The views of a scene show one set of named points, each view turned or mirrored, and shifted as a whole, with a little noise and some points left out.
(in the rows, 128 means zero)

Scene 1
View 1
j600: [116 112  63 152 148 171 172 131 109 101 170 124 136 111 202 142 126 132
 137 138 113 138 110 147]
j642: [131 103 113 146 167 170 142  94 126 117 141  98 158 131 188 154 164 136
 100 126 100 129 114 167]
j739: [153  85  75 129 135 191 109  65 129  97 190 128 103 100 163 134 126 133
 103  55  69 168 102 172]
j938: [126 154 107 145 102 127 147 216 123 116 156 111 136 152 223 137 139 119
 159 171 119 118  76 114]
j156: [123 127  68 131 100 164 139 132 146  81 179 122 131 119 213 125 122 127
 157 146 119 137 106 151]
j500: [142 104 104 137 135 149 132 147 112 111 162 117 127 136 195 132 152 125
 118 106  87 141  90 143]
j763: [123 128  72 144 125 174 151 121 137  82 174 100 148 128 207 142 132 136
 138 156 105 129 104 157]
j695: [149 153  78 152  85 171 111 146 143  50 215  79 123 177 219 133 141 152
 126 123  36 137  42 163]
j533: [131 139  92 163 141 182 138 114 135 112 166 104 133 134 190 157 132 139
 122 129  92 129  91 155]
j663: [158  93 116  97 118 155 117 110 146 115 139  94 154  93 164 135 140 105
 124 157 138 135 141 141]
j67: [174  75 113 114 142 159 115 123 105 109 163  96 128 114 159 133 154 120
  84  91  75 150 103 145]
j937: [154 121 102  95  81 145 129 157 152  88 154  77 159 111 187 127 129 103
 148 208 144 119 126 125]
j161: [151 147 118 142 113 154 122 168 129 130 156 103 124 129 178 152 125 113
 133 145 105 126  83 119]
j997: [152  92 125 112 128 141 122 133 126 114 142 102 147 128 190 129 163 114
 112 123 107 135 116 147]
j543: [150 167 103 138  80 147 122 201 135 127 171 113 107 125 188 147 100 111
 160 162 116 124  73 102]
j709: [116 106  77 142 131 153 156 150 113 100 172 134 129 127 218 125 143 128
 139 119 107 142 100 147]
j163: [150 102  90 108 109 155 133 141 128  81 167  85 151 117 189 124 142 119
 123 157 109 132 113 143]
j228: [142 132 107 106  68 158  93 100 196  91 164 106 141 119 205 126 132 115
 161 160 134 133 123 161]
j918: [119 103  79 130 121 167 137  93 152  92 164 128 140 115 213 125 142 130
 145 124 120 144 124 169]
j292: [102 125  76 144 102 172 109  79 178 119 177 185  95 103 219 127 113 126
 177  73 130 161 114 177]
j874: [120 103  71 162 176 175 181 127  90  92 163  99 154 133 198 149 154 147
 104 130  83 132  98 157]
View 2
j163: [130 159 120  90 110  99 105 123 134 139  98 124  87 125 105 100 135 128
 134 111  93 140 142 125]
j874: [ 90 206 110 114 113  86  51  96 177 136 126 104 103 146 104  71 107  93
  99 106  92 149 168 150]
j228: [122 117 147  99 138 119 112 120 105 147  99 137  92  92 116 119 145 167
 182  79 104 136 115  91]
j663: [148 144 146  88 108 127  83 118 152 148  62  96  87  99  98 127 140 159
 128 108 110 149 129 134]
j543: [134 133 108  90 140 113 165 144  85 109 109 128  66 182 103 103 120 124
 107 118 120 158  99 175]
j938: [125 147  94  77 132  96 158 151 137 123 128 140  54 182  93  78 113 104
 112  95 119 183 106 152]
j739: [ 89 180 120 140 150 105  37  55 109 126  86  97 136 104 114  97 108 165
 106 176  76 104 149 118]
j642: [100 186 129 116 126 117  54 103 182 155 111  94 111 102  98  91 103 120
 113 100 109 144 126 138]
j709: [100 163  99 102 141  85  86  94 148 120 114 125  79 161 102  72 119 135
 115 121  97 168 150 119]
j156: [109 147 117 100 131  88 102 109 115 124 122 142  83 152 116  88 135 133
 149  93  92 156 154 115]
j67: [128 193 104 105 116 104  75 100 152 143  71  94 110  98  90 101 103 137
  88 177  85 118 126 135]
j292: [ 67 112 123 136 199 113  63  56  95 110 111 123  96 142 122  91 124 206
 147 116 109 157 123  87]
j937: [163 134 140  67  92 110 136 150 127 140  81 128  63 130 104 125 156 128
 151  81 108 157 137 141]
j695: [ 91 192  90 117 133  71 140 124  76 131 155 160 120 126 122  70  96  79
 140 134  64  92 130 118]
j997: [129 167 112  89 122 111  88 120 172 151  83 109  89 103  86  97 115 140
 114 130 103 146 112 118]
j918: [ 98 147 128 112 138 101  63  87 140 132 108 122  95 124 112  96 132 158
 147  98  97 153 152 102]
j763: [104 167 128 110 122  97  85 107 127 131 125 124  96 144 117  88 128 114
 140  84  96 147 157 136]
View 3
j739: [116 148 158 121 196 159 159  78 127  94 107  79 130 156 100 119  74 104
 101 149 146  77 157  71]
j500: [134 149 138 129 177 124 134 128 136 116  93  99 119 106 112 131 101 127
 117 105 147 142 134 113]
j292: [116 127 225  85 188 114 174 123 126  82  89  45 171 149 128  77  82 151
  96 143 173 131  95  72]
j709: [143 139 163 118 188  88 140 124 125  97  88  92 130 109 124 122 106 136
 109 103 172 149 136 130]
j600: [143 141 158 122 187  79 135 118 132 103  93  74 149 120 135 138 105 137
 106 103 197 134 167 131]
j156: [154 108 168  90 154  76 134 131 119  93  84  71 155 131 119 116  88 133
 123 111 180 139 132 126]
j533: [145 154 135 119 171 120 135 152 137 119  98  69 149 120 113 146  83 141
 125 113 193 119 158  96]
j161: [145 126 127 122 135 122 122 141 162 153  80  87 151 103 117 132  89 153
 133  95 157 166 141 105]
j663: [123  94 128 132 141 116  93 123 153 139  93  37 144 150 154 124 126 103
 131 118 136 116 129 124]
j642: [128 160 118 148 186 130 111 155 134 122 112  61 117 125 134 154 118 112
 125 114 167 103 145 115]
j695: [181 142 122  75 140 114 146 167 100  83  88 127 121 107  43 143  31 134
 152 110 171 123 143 102]
j543: [157 102 141  98 109  99 128 134 167 155  62  99 171  98 109 118  75 173
 133  83 160 199 138 110]
j763: [156 127 143 106 162  84 124 149 122  99  92  67 147 129 122 140  91 130
 129 107 195 119 153 129]
j918: [135 122 170 109 180  96 131 138 118  91  96  49 143 144 133 115 109 118
 116 125 173 111 122 116]
j163: [148 108 133 112 145  96 110 135 128 112  91  72 134 127 118 132 100 114
 137 107 153 129 137 133]
View 4
j997: [157 155 119 156 122 112  99 138 165 146 128 110 129 132 111 152 170 112
 113 174  67 114 119 106]
j918: [166 116 134 181 153  90 113 154 137 190 110 103 108 126 112  94 156 106
 120 159  70 149 119  98]
j228: [148 100 135 173 186  96  83 134 140 169 153  94 122 126 133  91 180 118
 127 171  29 172 114  85]
j642: [150 163 112 179 107  99  88 160 173 161 119 138 116 107  79 136 133  91
 108 151  80 129 118 112]
j543: [118  87 140 131 184 127  11 117 127 136 127 114 178 139 121 130 167 136
  85 183 100 113 119  55]
j156: [158  83 140 168 164 110  84 155 115 176 105 109 129 129 120 105 151 116
 104 169  88 140 126  86]
j67: [164 142  94 136  84  89 106 129 159 114 120 119 138 150 106 161 142 117
  94 171  75 113 116 138]
j533: [143 116 120 173 131  98  57 152 158 162 113 139 137 116  83 119 122  94
  87 157  94 141 116 103]
j292: [155 106 134 154 185  45 114 113 151 211  75  88 125 169  93  41 150 121
 104 142 100 158 105  98]
j874: [164 130 121 180  92 121  89 184 140 167  88 150 124 102  79 148 110  88
  87 159 120 112 131 110]
j500: [162 128 123 151 123 111  85 137 164 152 104 117 143 143 102 146 147 108
  85 176  99 109 115 111]
j163: [157 109 129 166 137 122  83 154 129 148 130 112 130 122 126 140 159 112
 108 179  66 132 124  96]
j938: [137 106 160 156 180 163  27 145 146 165 117 115 166 119 115 152 175 115
  84 195 113  92 124  49]
j600: [151 118 129 163 127 108  84 167 115 175  88 129 127 115  95 117 131 111
 104 152 117 117 132  85]
j695: [181  27 138 187 145 127  51 153 161 147 121 127 161 148 115 142 117  79
  37 208  73 156 107 142]
j161: [127 120 127 139 152 115  31 125 153 136 132 121 163 129 105 142 155 121
  87 174  87 116 114  77]
j937: [138 111 135 162 165 140  62 155  99 139 158 106 131 101 147 141 189 131
 135 182  45 132 133  61]
j763: [155  96 132 182 141 115  74 169 126 170 114 128 127 109 104 117 133 100
 100 164  85 143 126  93]

Which points are out of place in each view (at most two, in the order of its rows)? Write - if all are in place.
view 1 -> j163
view 2 -> j228, j156
view 3 -> j642
view 4 -> j918
